Each row is a point on a tangle of strands that fork, close into loops and nearly touch. The rows are in no order.
In the rows, zero is written as 128.
Points whose rows are less than 94.1 apart are linked; no others are. Some points are linked to none.
J761: [174 120 159 143 169 156 173  91 110 168  74 138 151  91 133 121 117 131
 133 161  93  92 151]
J51: [132  86 142 138 153 137 104 175 149 167 190 132 133 192 121 122 145 136
  78 100 124 154 107]
J5: [164 124 166  98 139 156 143 124 119 128 124 129 138  81 103 136 130 132
 139 177 116 103 163]
J799: [152 111 142 108 121  95 161  86 141 102  86  64 155  46  98 102 114 150
 123 173  74  53 136]
J19: [ 98 130 125 125 123 177 113 127 197 156 168 199  92 190 150 150 149 115
 135  98 147 208 173]
J542: [ 95 126 141 108 101 197  95 145 152 172 131 198 119 167 175 151 178 121
 181 110 129 169 162]
J755: [ 96  89 110 130 166 133 135 184 151 199 173 143 142 203 141 102 164 119
  87 102 107 170  99]
J773: [ 81 171  74  80 103 144 107 135  81  78 101 114 144  72 137 120 138  98
 169 134 116 145 144]
J358: [131 131 145 159 131  99 123 145 140 115 192 130 132 164 102 119 125 115
 107  98 125 142  99]
J596: [103 176  70  61  94 112 111 128 106  64  92 100 131  57 113 130 132 117
 144 119 139 151 153]
J269: [ 62  91 115 109 116 107 123 152 107 136  79  90 123 114 102 141 109 130
 126 201 118  78  91]
J434: [130 136 116 131 144 116 198 133 173 139 193 151 117 132 117 104 113 105
  78 108 158 204 127]
J960: [130  92 165 148 136 125 110 149 143 165 149 123 123 158 124 160 102 114
 114 108 153  77  84]
J302: [126  56 166 142 134 108 127 121 115 142 126  63 132 116 116 107 108 162
 118 205  74  48  95]
J493: [111 133 172 110 112 168  91 152 154 157 187 168 121 148 130 139 167 110
 178 135 108 147 156]
J294: [145 161 106  90 109 117 126 113  99  77  82 112 117  57 120 137 135 142
 148 125 149 136 160]
J736: [134 174  58 147 142 118 164 106 105  92 120 175 119 151 188  99 122 136
 121  69 148 225 128]
J124: [143 163 161 154 125  99 118 111 128  86 164 126 132 123 105 119 123 110
 146 115 125  90 104]
J980: [168 125 147  94 104 101 134 110 146  72 126  93 141  53  88 145 115 150
 115 139 144  83 138]
J522: [133 161  65 139 121 102 153 101  95  91  81 156 105 127 168 125 112 141
 117  66 157 185 121]
J886: [105 133 137 122 121 118 128 151 157 117 224 143 124 136 100 127 129  89
 115 106 125 150 127]
J158: [169  73 171 144 127 131 128 116 152 156 126 111 113 123 124 164  80 117
 119 119 163  45  97]
J749: [128 179  74 156 148 132 156 117 136 132 155 197 129 183 179  93 135 127
 112  87 151 212 127]
J163: [100 120  87  79 105  95 132 145 137  78 121  74 137  76  75 141 117 131
  80 122 127 127 123]
J29: [133  79 144 145 127 103 132 115  98 136  71  45 133 114 122 102 117 177
 118 199  87  79 125]
J450: [122 149 136  82  98 154  96 141 146  97 191 126 122 101  98 143 139 120
 135 141 128 159 189]
J759: [134 135  84 149 141 117 152 130 135 150 115 153 126 172 147 137 118 125
  85  78 168 181 115]
J896: [126  71 160 130 134 127 116 158 123 136 162  97 136 140 109 135 123 151
 119 163 111  71  96]
J393: [ 71 135  85 122 123 157 105 143  44 129  78 131 122 132 170 118 147 140
 173 161 101 129 123]
J661: [139  55 162 129 129 154  94 166 152 156 208 129 112 170 114 147 129 140
  96 108 141 121 102]
J923: [104 164  63 109 117 120 129 119  76  70 117 124 130 119 150  95 140 107
 144  88 121 201 129]
J565: [109 110 128 153 147 125 116 159 132 171 128 133 127 181 133 145 123 114
  99 100 142 120  89]
J783: [118 146 149 127 125 162 117 126 156 154 144 182 100 156 128 164 124 110
 133 107 179 160 143]
J843: [162 147 121 157 138 126 103 126  87 120  87 116 141 158 163 112 151 164
 150 130 123 123 125]
J504: [129 135 128 185 134 118 122 103  98 166  42 108 144 160 176 118 127 154
 155 153 108  76 102]
J417: [ 67  75 121 116 115 106 138 149 135 139 106  84 119  94 103 167  87 113
 106 159 128  54  82]
J69: [122 113 115 114 116  91 157 129 155 102 150 106 118  95  89 156  93 115
  73  94 161 136 114]
J497: [111 139 107 146 143  93 170 159 128 127 189 129 140 159 107  95 129  92
 103 104 113 161  93]
J306: [ 94 147  71  79 114 110 123 147 113  74 115  81 138  77  89 115 133 110
 107 115 116 165 135]
J971: [143 147  82 150 115 124 132 109  83 110  55 153 103 136 183 160 124 156
 139  78 167 152 129]
J679: [159 154  87 157 134 147 119 108 119 129  71 182 116 165 190 156 130 166
 115  85 175 141 133]
J431: [102 113 159  95  97 196  97 137 167 176 148 172 113 145 143 156 185 110
 192 143 102 168 186]
J970: [ 81  94 138 101 127 176 117 167 103 183  89 148 122 139 129 157 136 119
 156 172 122 106 126]
J470: [105 101 162 113 109 160  98 153 205 162 188 163  98 172 130 148 153 111
 134 105 133 189 167]
J235: [120 132 113 114 127 109 177 120 180 103 190 138 105 101  91 131  92 102
  76  96 167 172 136]
J831: [140 144 120 139 138 170  96 120 130 152 106 197 122 185 180 153 144 147
 134 102 178 137 136]
J336: [196 156 167 158 135 110 149  76 129 122  87 120 133  99 128 118 115 147
 146 133 129  91 143]
J307: [123 131 125  92 105  75 124 105 144  76  86  47 159  70  93  90 130 154
 140 168  82  55 108]
J963: [118 164  98 115 124 119 149 130 140  95 173 145 119 126 117 111 128 100
 115 108 137 218 156]
J856: [106 140 111 128 117 177  97 134 155 163 143 201 125 193 186 137 173 135
 139  90 134 196 155]
J724: [ 90 157 102 108 120 136 112 136  62 103  97 108 131 102 140 120 146 122
 181 157 105 125 130]
J527: [ 90  99 122 129  95  73 150 127 131 113  95  57 123 100  98 148  93 125
 104 127 131  74  90]
J557: [176 142 170 155 150 142  98 116 162 145 131 176 116 167 148 135 115 144
 125 123 172 105 113]
J921: [158 122 127 158 131 100 111 127 102 116  97  71 133 146 127 115 134 172
 121 126 121 122 119]
J590: [142 130 120  88 102 107 115 135 142  63 158  93 133  77  76 139 120 140
 100 117 133 123 142]
J36: [ 84 127 110 148 146 118 135 180 118 169 183 135 137 178 124  96 152  98
 112 104 101 163  95]
J688: [121 155 112 109 108 148 106 123 147  86 175 144  98 123 112 130 126 119
 126 119 148 209 191]
J209: [130 126 164 123 116 118 133 131 155 114 181 145 122  97  96 169 101  92
 131 123 150  58 100]
J133: [144 193 139 133 113  94 109 114 126  55 151 121 128 103 102 106 119  99
 148 115 133 131 124]
J657: [127 148 121 137 127 128 135 129 147 128 138 160 101 150 118 152 102 115
 101  88 181 165 130]
J612: [149 179 124 138 120 121 102 116  94  82 132 133 123 120 133 112 141 122
 161 123 142 158 138]
J449: [200 155 176 162 155 139 127  84 141 132 122 166 126 130 136 124 109 136
 147 145 147  92 131]
J4: [124 132 116 143 151 126 156 134 179 158 190 171 120 183 131 109 119 107
  97  96 156 196 121]
J947: [120  99 139 142 124  90 114 146 111 113 136  67 130 136 102 136 123 156
 109 138 118 107 101]
J621: [152 128 138 163 153 127 100 134 150 152 131 146 128 192 144 140 119 145
  96  93 169 129 112]
J639: [126 110 154 162 141 132 131 121 113 177  68 112 137 142 147 136 115 131
 147 150 121  57 103]
J499: [104 150 160 128 121 127  98 156 145 140 204 162 125 150 113 134 149  97
 152 117 115 126 121]
J270: [139  94 142 160 137 124 148  97  90 165  41  77 138 126 154 103 119 183
 136 192  83  84 144]
J469: [163 140 161  95 112 164 111 128 137 111 162 136 131  89 108 132 148 138
 149 170 125 141 191]
J40: [106 103 112 126 103  62 165 119 154  92 102  67 121  88  88 147  93 122
  76  86 158 111  97]
J942: [214 141 150 153 154 120 160  61 108 126  57 118 142  93 153 100 120 164
 144 143 103 115 167]
J359: [115 149  76 131 122 106 125 118  63  81  84 100 128 124 152 121 141 144
 145 102 125 168 125]
J815: [126 146 136 141 131 158 118 135 116 151 105 162 121 154 144 162 136 124
 142 117 158 126 137]
J745: [143 138 161 135 123 116 127 133 116 106 151 100 151 104  96 117 134 119
 146 155 105  78 111]
J50: [131 142 133 103 114  99 117 130 120  78 133  82 164  73  94  98 132 127
 151 174  87  64 111]
J177: [111 145  98 188 119  99 127 111  92 139  51 105 132 157 169 131 123 138
 134 104 127 102  96]
J16: [141  78 143 154 167 146 130 117 100 190  65 103 145 150 151 101 135 164
 128 202  82  71 116]
J743: [160 175 133 149 140 146  98 128  92 116 130 152 137 152 152 108 153 137
 170 135 123 131 143]
J338: [165 108 174 112 159 180 157 105 134 180 112 158 147  92 113 134 131 110
 137 170 107  88 155]
J182: [124  68 158 111 114 161 100 151 194 150 222 155 102 163 116 152 129 131
  97 103 150 162 140]
J585: [178 139 146 111 140 116 161  84 133 106 115 104 176  49  97  99 122 120
 139 171  72  69 136]
J738: [175 143 138 102 119 105 140 101 129  85  69  95 126  49 104 131 127 145
 139 144 134 102 162]
J873: [148  65 173 120 148 138 135 131 121 137 169  93 151  97 109 119 124 147
 125 196  81  52 110]
J860: [ 97 112 141 130 135 140 151 152 211 174 218 183 106 179 122 126 131  85
 106  92 137 188 125]
J412: [102 171  63 115 122 128 158 115 109  97 155 150 131 116 157  99 129  85
 136  94 133 229 145]
J103: [ 59  93 124  99 137 141 119 162  93 161  95 120 121 129 122 133 132 130
 151 214 108  89 119]
J90: [171  85 179 157 145 138 145 105 133 181  93 114 132 120 133 137  92 120
 130 144 126  49 109]
J804: [118 155  82 154 163 137 133 148 137 161 148 180 142 206 176 103 163 125
 104  81 141 178 114]
J313: [180 123 148 131 149 115 178  74 111 143  49 107 151  59 125 103 118 139
 133 161  76  95 166]
J968: [ 74 121 109 101 119 184 109 157  76 158 100 154 122 137 155 144 157 129
 178 154 107 134 140]

How many points has the smallest loop of links through each point below? Write none if it is on no loop.
J182: 15
J5: none
J980: 7

A tip is a point with one link. Name the tips that can be reached along the links from each point below, in the order of the rows.
J761: J359, J177
J133: J16, J585
J306: J860
J815: J759, J804

A fork is a point with three links, a tip a point with one. Leave the first point through the second and follow the links. Name the first fork or tip that comes.
J504 / J639: J359
J16 / J270: J585
J860 / J4: J596
J412 / J963: J177
J585 / J799: J16
J749 / J736: J759
J759 / J657: J804
J596 / J773: J860
